Points, in no order, along strands that fork, close into loops and pass close to each other.
In the rows, zero is written as 128.
Two points are linked if the straight distance between their rows is under 103. Some points are linked to none.
j_146: [154 139  61 162 123 146 173 120  79 169 106 160 169 164 100 109 142 132
  84 134 152  70 113]
j_437: [129  54 104 124 139 186 158 181 171 159 105 109 202 136 140 165  75 174
  93 115 141 124 120]
j_433: [137 100 136  95 104 116 104 119 105  43  97 111  90 141 150 103 158 127
 158 147 114 185 107]
j_81: [118 107 159  71 148 125 103 134 181 150 152  86 146 117 134 162 123 139
  94  78 106 140 130]
j_663: [133  85 125  82 148 121 134 139 163 128 130 109 164 129 124 182 154 166
  78  72 117 145 126]
j_86: [129 147 148 111 130 130 138 128 119 110 182  92 107 134 138 118 140 135
 114 132  96 121 120]
j_294: [124 114 130 160 145 127 118 184 145 143  97 115 186  99 129 196  77 151
 167 158 116 152 146]
j_525: [155  62  91 118 143 172 148 175 159 142 105 103 197 108 122 137  61 130
  93 147 116 155 137]
j_563: [144 103 129 112 162 135  84 129 170 160 148 130 147  88 140 128  62 125
  97 141 105 145 129]
j_893: [111 135 144 197 134 159 146 116  92 114 172 169 106 140 145 118 106 105
 143  92 132  90 165]
j_175: [ 82 120 116  51 104 143 162 167 166 142 150 109 123 170 121 157 171 168
 115 101 134  85 103]
j_523: [105 167 176 151 140 130 117 103 150 161 186  95 111 124 155  92  98  80
 123 121 113 101 124]
j_753: [154 129 100 185 127 133 132 109 115 133 155 180 137 114 123  98  96  76
 104 142  97 123 197]
j_44: [147 112  98 152 132  75 145 141 139 143 128 169 131  56 116 149  95 137
 175 180 118 155 150]
j_520: [106  99 144 147 138 148  85 173 125 176 119  82  96 125  91 114  53 103
 147 137  94 116 140]
j_431: [169 128  91 136 170 128 109 102 104 141 159 167 113 144 131 110 135 114
  97 130 135 118 119]
j_333: [146 122  70 115  91 131 198 132 108 183 102 162 157 163  80 128 158 130
 108 136 155  61 103]
j_105: [116  74 179 132 171 136  97 166 163 154 137 105 127 124 139 185  73 179
 138  90 161 142 135]
j_665: [112 103 146 105 150 163 127 168 154 128 170 103 143 113 141 156  79 154
 119 125 137 119  92]
j_260: [143 118 129 143 106 151 182 100  81 145 155 156 151 168 167  87 158 131
  85  86 126  48 168]
j_616: [162 142 112 116 113  52 122  93 120  60  97 143 138  89 147 117 178 126
 106 188 134 193 136]
j_68: [140 170  97 169 115  88 150  71  99  59  89 161 124 135 142 113 184 118
 108 140 146 174 127]
j_714: [126 113 142  85 118 137 100 128 104  64 127 136 115 116 120 139 163 132
 128 142 107 146 112]
j_52: [111 149  94 122 149 124 146 136 144  92 147 137 131 133 110 175 166 117
 114 102 120 146 111]
j_736: [ 99 120 170  96 141 119 117 141 172  77 137  93 117 132 173 179 144 184
 127  97 129 166 123]
j_287: [127 139 124 115 136 140 110 117 143 175 158 118 100 152  97 109 129  88
 105  85 106 105 143]
j_777: [148 116 133  77 148 136 145 135 116  94 134 101 152 132 135 148 160 160
 112 124 160 136  76]
j_339: [155 159 123 159 120  91 128  95 139 161 146 184 109  91 165 110 121 142
 186 178 118 132 165]
j_464: [104 184 129 159 108  92 139 108 104  76  65 137 119 120 124 153 184 136
 178 144 166 169 105]
j_572: [139 123 140  94 122 148 148 107 119 132 195 106  96 139 134  69 132  99
  90 121 114  99 119]
j_607: [127  84 142 145 161 108  99 129 196 162 124 134 138  64 150 146  32 156
 105 132 110 165 140]
j_100: [103 136 129 121 102  91 105 107 139  79  97 136  88 131 200 126 168 148
 200 156 120 181 118]
j_352: [ 83 135 144  51 121 178  85 139 159 115 141 141 127 149 141 145 165 127
 132 109 136 111 107]
j_855: [164 173 119 130 120  67 138 108 119  92  93 108 116 129 123 140 166 177
 129 139 119 176 135]
j_620: [129 131 108 112 105 160 160 172  95 139 110 112 177 139  78 148 132 167
 114 143 153  86  86]
j_59: [150 137 108 176 144 105 119 148  86 131 136 119 140 117 117 138 102 169
 109 178  89 123 134]
j_40: [108 132 112 129 108 158 164 115 101  87 142 153 127 170 124 128 200  90
 124  89 135 102 130]
j_752: [108 108  75  75  86 131 176 111 114 109  89 147 139 179 132 119 217 118
 112 112 146 104  74]
j_154: [166 125 110 144 129 163 132 175  97 130  94 111 149 126  82 139  74 158
 143 161 135 133 122]
j_505: [118 126 132 199 140 154 111 127 111 166 135 111 119 133 162  73  57  91
 125 167  79 108 166]
j_588: [ 93 100 103  77 107 146 148 115 130 163 157 166 109 154 132 120 174 101
 110 109 119  60  98]
j_329: [129 158 128 156 126  81 120  81 129 127 127 179  72 121 185 110 167 140
 185 142 123 141 154]
j_157: [154 116 147 100 120 121 110 128 102  83 158 140 106  85 109 115 120 142
 120 171 108 143 130]
j_878: [124 156 121 117 113 154 131 149 101 179 131 111 179 176 121 147 174 126
 136 132 123  68 133]
j_998: [ 81 132 121  90 122 159 104 105 134 115 154 149 104 152 158 121 184 108
 106 106 106  95 104]
j_995: [124 140 140 130 138  84 116 127 115  90 127 101  52 150 144 135 158 160
 164 121 110 155 128]
j_500: [140 145 107  75 108 141 184 122 130 132 153 105 158 159 145 116 185 140
 103 131 132  95  92]
j_898: [130 108 104 130  86 128 139  84  94  33 114 145 130 157 167  72 187  82
 101 139 117 160 132]
j_99: [124 117  97  96 146 140 172 154 155 119 174 109 132 133  98 151 135 120
 108  98 124 133 104]
j_570: [169 126 143 134 115 106 130 109 116 130 161 151 104 104 100 107 124  67
 153 148 113 148 185]
j_733: [ 83  88 107  86 115 158 148 194 138 196 143 113 127 167  97 141 111 134
 137 121 136  54 109]
j_17: [124  84 107 145 149 142 104 161 162 153 100 106 115  93 117  98  27 107
 113 161  81 162 147]
j_928: [142 163 160 165  90 147 147  99  77  81 126 148 124 158 147 110 166 142
 131  93 121 107 193]
j_941: [101 116 114 126 112  74 130 103 150  90 116 160  57 105 138 130 172  99
 188 125 104 177 148]
j_673: [ 93  91  91  66  92 135 127 130 122  84  83 109 134 183 156 122 201 145
 113 113 119 123  70]
j_773: [106 124  98 141 109 188 131 154 135 193 133 122 133 167 114  97  95 107
 115 123  89  70 152]
j_102: [113 146 158 184 122 132  97 114 101 169 158 121 122 129 148 109  97 103
 131 134  72  90 181]
j_869: [106  92 147 139 170 144  94 181 183 174 117 100 139 118 130 169  49 122
 154 110 142 147 139]
j_89: [146 172 119 166 126  94 149 142 129 134 101 141 142  87 132 167 103 198
 180 179 155 147 114]
j_64: [195 161 123 150 132 111 149 103 115 118 166 138 142 121 152  93 120 117
 118 177 128 145 159]
j_591: [ 59  99 139 107 121 159 132 171 148 205 155  88 119 150 111 106  95  90
 120 114 129  54  93]
j_827: [142 112 147  83 116 158 138 144 148 132  95 118 202 136 118 179 147 209
  94  98 177 119 104]
j_98: [151 121 114 201 123 174 168 135  80 146 143 129 132 167 134  86  86 119
 115 113 112  81 182]
j_805: [166 187 118 189 106 126 164  78  73  84 115 169 150 130 121  92 144 141
  83 138 157 127 156]
j_514: [136  80 117  85 114 111 122 119 115  52  56  87 156 140 134 139 172 180
  83 105 147 184  86]
j_761: [133 127 108  87  77 129 202  99 114 148 135 144 134 182 166 100 206 125
 109 120 130  63 118]
j_7: [ 94 138 163 133 153 111  84 149 186 179 138 116 116 106 129 161  71 100
 185 125 140 142 138]
j_140: [ 71 161 189 106 137 109  88 115 186 133 152  83  78 132 126 107 129  95
 128  84 135 132  97]
j_22: [133 146 146  93 122 159 123 117 112 163 159 111 133 177 150 107 172 119
 129 116 122  81 134]
j_131: [ 66 165 180 133 121 146  84 104 148 121 149 146  77 152 141 121 153  77
 162  90 130 118 154]
j_701: [142 127 117 153 123 164 131 118 102 164 160 134 114 163 114  91 115 117
 107 109 104  79 160]
j_654: [100 169 145 183 158 145 109 146 159 177 157 112 103 152 155 119  64 102
 177 140 141 119 134]
j_755: [123  84 166 107 167  89 114 136 131  99 157 109 116  84 150 172 122 147
 135 131 120 154 112]
j_462: [178 111  91 110 164 126 115 150 116 162 113 114 160 147 105 149 119 188
  89 117 131 118 112]
j_34: [164 123 115 164 114 162 144 148  83 114 141 147 153 114  93 115  98  92
 146 172 122 121 144]
j_564: [151 130 139 132 140  71 141 142 121 102 132 100  86 115 118 158 130 189
 143 129 114 163 133]
j_909: [ 68 146 153 137 127 163 110 143 172 183 155 105 103 150  98  86  82  86
 113  97 143  72  96]
j_962: [137  79 124  83 141 133 109 140 112  91 134 152 152  89  93 168 139 134
 100 130 125 134 100]
j_826: [127 124  98 130 105  55 174 109 144 104 118 153  72  90 144 116 181 146
 204 149 134 170 138]
j_80: [179 170 126 183 112  75 164  89  82  91 131 154 128 111 141  93 148 139
 113 175 146 146 166]
j_604: [144  97 125 107 133 164 148 179 118 121 136 110 162 122  96 155  94 165
 121 136 142 113  97]
j_278: [118 101 111 144 136  62 132 132 176 189 140 145 112  45 139 130  84 147
 177 164 100 148 153]
j_638: [ 80 144 142 143 154 165 105 176 172 174 154  91 102 153 120 114  45 110
 141 122 151 111 109]
j_533: [138 124  75 155 157 158  94 149 146 175 110 138 142 139 104 133  78  98
 126 136  96 130 149]
j_851: [101 145 134  84 128 189  77 140 150 166 147 154 142 142 122 135 125 111
 137 121 130  91 120]
j_825: [167 133 132 131 114 110 112 114  61  86 128 151 131 106 101 114 152 134
 109 179 124 128 134]
j_864: [134 131 111 105  84 170 179 159 101 130 146 120 137 154  77 121 146 136
 128 131 127  79 117]
j_801: [138 154 126 164 125 137 113 159 102 158 124 110 172 139 107 159 122 113
 157 156  94 116 164]
j_253: [154 141 156 189 135  95 117  96  98 167 150 148 115 121 153 109 116  95
 152 133  99 114 205]
j_83: [136 130 110 117 105 149 148 116 102  99 156 155 136 132  93 118 166  89
 106 127 106 111 146]
j_696: [168 156 108 105  91 127 155  93  99 108 125 118 156 162 129  86 200 131
  73 135 115 112 148]
j_771: [102  92  99  72  95 144 175 179 133 165 130 142 131 155  99 158 143 166
 121 129 139  56  85]
j_78: [103 141 131 105 138 102  77  83 152 105 134 126  72 142 173 105 155 114
 112 113  87 162 121]
j_95: [120 165 118 145 105  78 125  86 121  96  71 172 105 120 172 130 191 146
 197 158 143 164 131]
j_548: [172 164 120 158 143 140 139 114  72 127 120 140 134 163 108 123 154 132
 133 123 166 107 117]
j_819: [114 144 153 133 165 115 103 148 136 154 154 119 125 132 136 178 131  95
 184 127 138 133 137]
j_683: [184 102 126 116 158 109  97 132 141 145 132 123 173  95 140 145  88 173
  84 154 110 152 144]
j_862: [146 115 120 119 179  84 123 108 146 112 153 143  75 114 132 137 138  89
 145 112 135 171 112]
j_376: [129 137 121 176 134 135 117 139 132 152 139 162  77 112 109 123  67 102
 177 146 114 130 155]
j_336: [115 143 133 121 143 129  96 145 152 124 146 142 119 109 120 169 111 159
 126 125 101 138 131]
j_968: [163 115 142 151 152 146 125 158 129 129  92 115 192 113 129 176  83 210
 116 136 171 143 106]
j_356: [110 165 109 110 121 164 118 159 145 158 146 120 111 190  97 139 132 162
 122  98 122  93 139]
j_765: [105 159 156 181 125 110 119 133 108 142 148 160  90 130 142 150 130 127
 204 145 135 107 162]
j_949: [166  96  86 114 144 123 134 149 121 148 149 118 124 127  67 120 107 111
  92 125 106 129 140]
j_581: [131 163 119 179 132 105 114 142 115 135 128 150 118 105 138 155 100 185
 159 179 100 124 135]
j_152: [ 68  67  88 112 123 180 149 191 163 180 106  78 141 136 131 111  66 122
  95 136  86  93 112]
j_710: [152 180 106 200  94 156 156 112  74 121 104 158 177 130  94 107 116 137
  98 151 133 105 157]
j_831: [129 145 147 140 147 115  94 109 159 163 146 151  62 107 113 107  85  96
 157 113 138 138 123]
j_565: [ 98 144 170 171 113 154  83 143 143 188 125  93  96 140 101  81  60  86
 144 123 105  95 153]
j_143: [132 152 152 151 147  93 130 115 105 114 174 114 102 113 166 135 136 133
 146 155 102 128 129]
j_955: [119 156 146  76 118 161 132 166 157  95 141 103 118 151 104 159 140 158
 146 104 150 146 127]
j_493: [139 105  93 100  88 160 184 151 119 150 165 124 142 140 111  93 119 139
  95 158 105  74 108]
j_54: [159  59 172 123 141  70 128 112 139 107 101 149 138  71 147 187 137 189
 145 125 151 184 141]
j_684: [161 172 118 188 126  98 150 132  84 142 119 114 148 143  94 150 140 124
 146 141 113 127 165]
j_463: [107 109 148  94 145  88  99 100 180  87 130 115  69 104 178 126 124 139
 127 109 114 189 104]
j_301: [118 156 113 135  82 113 123 112 139  56  78 104 117 177 183 116 164 118
 186 141 119 193 119]
j_876: [142 178 136 177 119 132 159  99  54 108  92 126 138 172 116 124 188 127
 131  90 173 111 139]
j_800: [134 176 164 198 113 116 149 103  91 111 138 161 107 141 164 133 149 140
 177 118 131 111 185]
j_307: [103 142 130 140 108 142 127 114  81  60 107 129 112 179 146 125 197 110
 152 115 131 131 119]
j_504: [133 125 145 115 103  64 152 102 136  56  53 111 146  84 159 146 154 189
 141 148 162 212 103]
j_682: [144 119  76  94 118 136 126  98  97  99  93 158 127 165 112 111 204 119
  96 111 144 129 100]
j_844: [129 128 161 134 108  84 127  80 140 122 156 158  64  85 134  90 134  70
 168 137 108 149 171]
j_742: [123 124 159  96 154 118  78 113 123 146 156 121 127 116 138 144 154  81
 145 125 112 128 124]
j_698: [ 90 139 152  96 105 169 125 114 137 176 157 140 116 181 141 100 164  83
 130  77 141  63 148]
j_506: [116 138 145 167 145  90 122 113 131 149 179 127 108  80 162 115  86 110
 140 172  87 128 137]
j_358: [132 162 124 134  95 134 187  99  61 120  97 111 156 161 106 101 202 120
 102 113 176  94 105]
j_388: [104 103 122 164 143 172 104 137 133 177 120  95 124 126 147  53  50  67
 100 158  95 105 118]
j_960: [122 130 157 134  96 159 144  96  91 114 144 152 126 158 158  95 163 120
 101  53 106  76 196]
j_82: [123 114 117 170 141 129 105  99 127 155 170 158 124 103 122  83  81  53
  84 137  97 112 155]
j_595: [ 94  94 126 151 111 170 150 113 104 194 156 163 145 155 163  90 115  88
 105  89 124  27 151]
j_319: [ 95 117 127 105 141 114 107 142 109  87 131  85  79 175 142 140 181 139
 131  99 111 136 101]
j_531: [175 132 134  96 114 110 121 118  78  78  86 123 149  97  73 118 155 153
  97 160 156 159 109]
j_989: [ 73  41 118  87 130 161 149 185 178 204 123  88 151 132 137 133  63 132
 108 118 130  72  92]
j_713: [149 160 100 107 121  98 116  84 110  82  66 102 161 149 149 122 196 126
  99 138 137 183 103]
j_271: [192 152 103 111 127 120 155 107 118  98 145 134 165 123 114 103 156 100
  94 159 147 155 137]
j_488: [138 173 150 202 114  94 156  84  58  91  90 156 127 135 140 130 181 129
 155 118 159 129 159]
j_391: [150 130 145  88 134 124 120 132 150  79  95 136 128 118 130 168 149 155
 164 118 168 188 105]
j_970: [ 86  92 155 118 135 152 115 171 204 188 121  52 144 118 103 109  42 109
 101  94 124 119 101]
j_113: [122 173 105 105 122 145 107 135 124 117 116 128 118 172 109 150 174 183
 107 108 120 112 120]
j_649: [133  86 149 103 141  52 137 115 156 112 118 129 105  72 180 154 154 181
 180 138 140 183 126]
j_906: [141 111 119 152 136 177 153 154 103 145 165 124 137 141 104 111  93  66
 153 137 134 105 131]
j_577: [168 128  99  77 146 119 139 117 161 105 160 128 161 107 128 128 139 120
  73 135 121 160 124]
j_101: [171 124 141 158 126 109 135  84  91 106 146 188 123 114 137 100 151  64
 141 120 136 136 195]
j_58: [131 125 147 120 122 106 144 133 119  79 104 114 198  73 100 188 146 167
 101 134 140 165 112]
j_629: [ 59 108 129 151 151 165  89 171 200 176  69  71 127 125 119  94  40  92
 104 118 112 125 101]
j_625: [123 106 137 153 127 151 132  89  97 135 182 168 139 120 152  81 114  67
  80 106 112  77 166]
j_289: [137  91  68 110 132 159 132 147 107 151 119 165 191 116 100 142 120 133
  88 166 124  90  94]
j_114: [158 126 137 122 109  98 129 105  96  66 116 146  83 116 134 103 164 117
 169 158 131 171 138]
j_529: [135  90 164 126 151 127 139 154 146 103 160 118 152  75 148 178  78 165
 139 143 135 154 116]
j_661: [178  64 161  90 148  97 117 121 117  93 102 115 154 102 121 173 149 165
 111 106 153 178 126]
j_720: [118 159 103 161 118 181 128 165 111 167 129 120 166 176 119 133 116 124
 141 141 111  79 151]
j_330: [129 147 150  98 143 104  99 141 177 122 108 143 118 118 136 189 144 150
 192 111 160 174 142]
j_522: [116 145 177 135 121 152  90  78 124 143 144 154  85 148 138  89 138  68
 138  65 126  98 172]
j_705: [126  96 119 117 126 133 125  91  97 118 173 167 126 127 131  96 172  58
  83 111 108 102 150]
j_628: [118  99 118  62 132 138 122 123 150 181 159 122 118 138 113 110 141  91
 101  96 125  87  98]
j_887: [167 142  62 163 146 174 144 144 111 151 119 156 149 163  95 117 104 131
 113 140 145 112 118]
j_612: [ 93 132 132 201 115  95 133 125 170 175 133 115  85  82 125  79  45  87
 156 155  91 135 154]
j_281: [140 139 133 144 116 131 141 161 128 113 105 114 204  81  92 185  97 155
 136 160 123 152 127]
j_631: [ 96 156 140 150 131  95 110  95 176 154 149 186  48  84 148 112 106 120
 179 130 131 133 128]
j_273: [147 149 132 129 108 120 143 131  67 118  90  99 176  93  57 138 132 146
 101 157 160 134 103]
j_297: [127 185 136 160 124  98 145 139 126 117 123 146  99 132 116 164 149 146
 199 141 147 143 147]
j_479: [118 156 118 117 100 140 163 107  83  72  90 100 148 166 132 112 202 117
 120 128 156 132  85]
j_312: [ 95 101 155  78 135 153 116 160 195 186 153  72 151 128 118 143  92 129
 101  87 126 106 120]
j_750: [137 131 124 117  87 147 178  87  80 106 134 149 160 159 163  83 203 124
  84 114 129  76 142]
j_246: [118 118 103 157 168 136 104 171 172 175 101 102 153 118 140 162  61 112
 151 144  98 157 151]
j_314: [ 98 130 113 100 140 168 111 199 167 172 127 108 149 173 101 165  96 180
 124 107 140  99 135]
j_6: [100  67  94 139 164 178 115 164 137 159  78  81 117 119 137  73  61  80
  96 166  78 139 136]
j_950: [157 121 118 148 167  93 107  91 117 120 163 173  70 114 136  99 123  97
 115 135 127 140 138]
j_251: [ 86 129 193  88 151 118 104 152 172 116 160  86 101 123 152 162 115 141
 159 103 149 151 117]
j_917: [132 172 111 147 137 129 159 141 112 102 133 122 168 124  97 167 147 130
 127 138 142 135 105]
j_803: [146 137 144 125 120 129 113  99 104 105 137 127  69 164 132  94 167 116
 128 100 100 131 158]
j_554: [136  97 162  66 142 107  96 102 177 109 146 101 109  97 153 125 124 136
  90  98 110 175 123]
j_445: [131 205 128 117  98 146 158 111  92 134  81  95 164 147  86 123 169 151
 105 129 180 119  95]
j_770: [127 199 136 177 114  86 153 112  96 125  84 135 132 100 111 155 147 159
 185 163 178 148 117]
j_366: [107 128 173 118 133  68 123 123 160 137 157  93  64  83 120 124 113 106
 162 115 105 156 132]
j_110: [105 104 141  82 142 129 103 124 177 202 154  92 153 111 118 107 102  89
  82 101 113  94  91]
j_624: [130 104 117 106  92 102 114 123 104  36  48  92 121 138 130 123 156 161
 134 138 136 201  91]
j_442: [103 144 144 111 149 178 126 164 147 142 185 108 110 153 135 127  91 125
 144 127 154  99  97]
j_690: [184 146 111 118 158 117 120 105  87 106 104 140 124 142 120 125 158 144
 125 134 178 150  89]
j_762: [105 132 141 138 142 164 112 135 144 172 169 104 145 116 144 103  73  78
 122 149 101 103 114]
j_217: [156 182 110 125 137 119 113 105 134 104 126 133 107 153 143 129 156 170
 110 126 112 152 129]
j_238: [146 122 144 117 162 131 128 172 162 131 126  98 132 149 112 188 104 195
 131  84 161 147 131]
j_305: [136 121 136  69 145 140 112 153 120 168 123 100 180 152 125 170 170 142
 132 115 143  92 111]
j_481: [150 202 111 167 123 115 170  82  98  89 107 147 155 118 119 121 161 114
 111 148 172 157 111]
j_645: [119 100 137 115 113  51 150 127 149  70  75 103 117 101 173 160 166 173
 187 135 139 205 114]
j_813: [134 133  96  82  93 149 172 134 105 144  88 142 174 132  68 137 170 142
 107 130 175  94  74]
j_882: [ 65 143 193 126 145 108  82 133 176 159 155  78 120 103 109 121  96  88
 115  99 128 106  86]
j_951: [162 138 118 202 118 153 145 137  93 134 119 164 121 126 121 105  74 117
 168 165 117 126 177]
j_370: [ 62 142 169  93 145 116  82 131 175 100 135  99  71 155 162 136 151 105
 164  97 138 160 111]
j_547: [101 147 186 159 106 145  91 107 137 160 146 136  80 128 101  85  92  77
 135  89 117  96 155]
j_956: [151  64 135  48  99 149 155 145 139 151 109 130 188 125 118 156 144 198
  94 116 153  93  99]
j_915: [ 91 160 148 105 128 145  99 120 147  98 127 126  92 188 157 133 175  86
 171  96 146 145 135]
j_662: [124 170 131  93 101 147 131 130 116  93  64 104 157 134  82 156 165 176
 105 116 171 147  92]
j_231: [113 173 146 128 126 132 115 137 110  94 121 132 108 161 126 161 176 121
 179 126 144 139 136]
j_881: [157 125 109  99 145  84 112  97 115  76 120 121 141 130 160 121 187 111
 105 154 122 175 117]
j_576: [133  90 140 116 138  78 111 124 188 155 130 160 118  47 131 159  82 155
 148 133 112 174 156]
j_292: [139 112 164 143 129 122 112  64 101 107 144 169  91 131 164  80 153  59
 125  79 127 123 184]
j_695: [ 86 124 131 179 129 114  95 143 192 171  87  98 107  80 111  88  25  94
 124 149  83 150 128]
j_818: [136  60  94  78 143 141 144 144 160 171 158 124 153 111 129 115  86 146
  65 127 120 102  95]
j_715: [141 123  80  90 126 104 142 104  93 105  69 124 149 136  88 123 189 147
  62 114 171 137  70]
j_348: [ 70 159 164 177 144  99  76 145 202 195 106 109 106 112 114 118  47  92
 165 128 141 128 119]
j_161: [156 180 108 154 121 112 148  83 136  84 118 159  96 154 151 112 170 123
 141 117 126 169 157]
j_441: [134  84 115  61 115 136 154 143 131 140 170 112 134 121 126 110 130 163
  72 137 103  93  96]
j_597: [145  78 123 133 140 157 150 162 140 148  97 115 208 132 114 187 104 209
  78 101 157 120 112]
j_871: [ 87 126 165 158 139 116  87 122 156 158 157 118 119  70 131 111  57  89
 129 153  95 118 110]
j_626: [138  89 103  83 134 147 121 135  88 125 133 160 147 123  93 137 165 122
 106 137 137  94  90]
j_197: [146 141 111 168  76 191 178 130  76 131 121 162 169 156  96 102 128 129
 110 117 137  66 164]
j_891: [102 152 154 223 124 150 133 113 142 167 139 130  99 138 147  75  46  85
 131  91 110 100 181]
j_535: [146 117 104 166 137 164 129 179 115 144  96  92 130 138 117 120  62 137
 151 175  89 140 146]
j_491: [143 109 119 133 132  93 113  84  84  64 133 155 117 133 165  95 188  76
 102 148 119 152 148]
j_404: [121 163 157  90 115 161 115 138 161 102 153 127  70 140 111 128 120 126
 161 113 136 146 127]
j_889: [104 146 147 112 140  96  97 123 177 132 134 160  83  93 153 156 125 144
 194 133 135 153 127]
j_422: [119 158 152 214 122 140 151 110 131 138 164 164  90 121 163 104  70 113
 160 114 119 104 187]
j_248: [ 92 124 153 174 118 169 139 104 124 170 172 137 137 137 152  76  89  66
  97  83 111  61 159]
j_730: [107 105  76 128 139 188 114 177 155 179 106 109 150 148 127 117  78 115
 116 144  91 112 127]
j_897: [176 101  85 126 152 134 117 154 119 143 134 117 179 110 135 103  74 146
  69 195 113 136 131]
j_48: [187 127  95 144 135 104 135 139 125 122 115 165 143  89  82 140  93 121
 142 175 139 169 145]
j_528: [161 139 117 158 156 139 134  88  78 115 146 169 119 168 157 104 164 115
 108 103 150 105 134]
j_403: [113  89 182 129 151  95 103 148 174 147 125 138 106  87 154 191  90 199
 175 108 161 154 143]
j_700: [137 121 102 130 112  46 129  89 121  58  54 142 126  96 162 124 167 138
 151 174 156 210  99]
j_796: [ 64 114 114 144 130 150  89 144 179 188 115  97 139 115 109  93  61  93
  73 118  82  91  96]
j_749: [114 145 145  71 111 147 135 158 154  79  88  93 152 164 117 169 170 192
 124  93 173 158 105]
j_247: [163 140 135 157 162  92 137 135 123 124 109 123 172  90 146 175 102 199
 134 159 158 156 101]
j_778: [118 128 121  94 136 138 111 125 145  61  99 120 125 159 173 145 168 119
 163 117 155 179  82]
j_745: [128 145 127 135 115 178  92 131 127 151 140 171 144 128  99 139 120  78
 149 131 110 110 156]
j_619: [185 138 117 114 121  97 132 130 116 100  96 140 136  98  62 149 132 145
 136 141 143 172 133]
j_394: [159  91 111  91 134 107 156 131 104 102  90 108 171 111  82 147 161 182
  55 110 167 142  89]
j_242: [130 146 138 160 133 157 126 109 106  98 149 197  94 134 127 129 132  96
 167 113 151 121 148]
j_296: [125 114 126 104 120  64 171 124 181 132 144 135  85  61 157 132 149 161
 206 142 134 167 132]
j_999: [122  73 116  56 132 125 103 124 125  91  92  98 138 158 156 142 188 170
  89  95 120 145  90]
j_590: [157 139 140 165 128 115 140 109  81  89 136 177  75 118 124 120 139 123
 177 150 152 137 130]
j_203: [127 106  66 144 131 169 129 132 116 168 142 166 176 136 126 110 111  95
  84 157  95  82 131]
j_168: [158  78 161 149 149  98 118 144 155 146 100 146 158  83 141 199  93 193
 162 125 161 164 146]
j_560: [124 133 124 138 140  82 157 132  96  63 121 110 152  96 110 171 160 143
 116 140 132 164  94]

A piece is two or more points that can be reached from each other along the links. Count, over all rows, the pieces, the separate loops (a circle has one, a figure eight two, a Y none), the forks (points with three links) and the tips (points with one).
pieces: 7
loops: 1
forks: 42
tips: 54

How many points has the smallest loop of links through each point below? Write - if it is on no loop.
j_297: 9
j_481: -
j_831: -
j_700: -
j_505: -
j_715: -
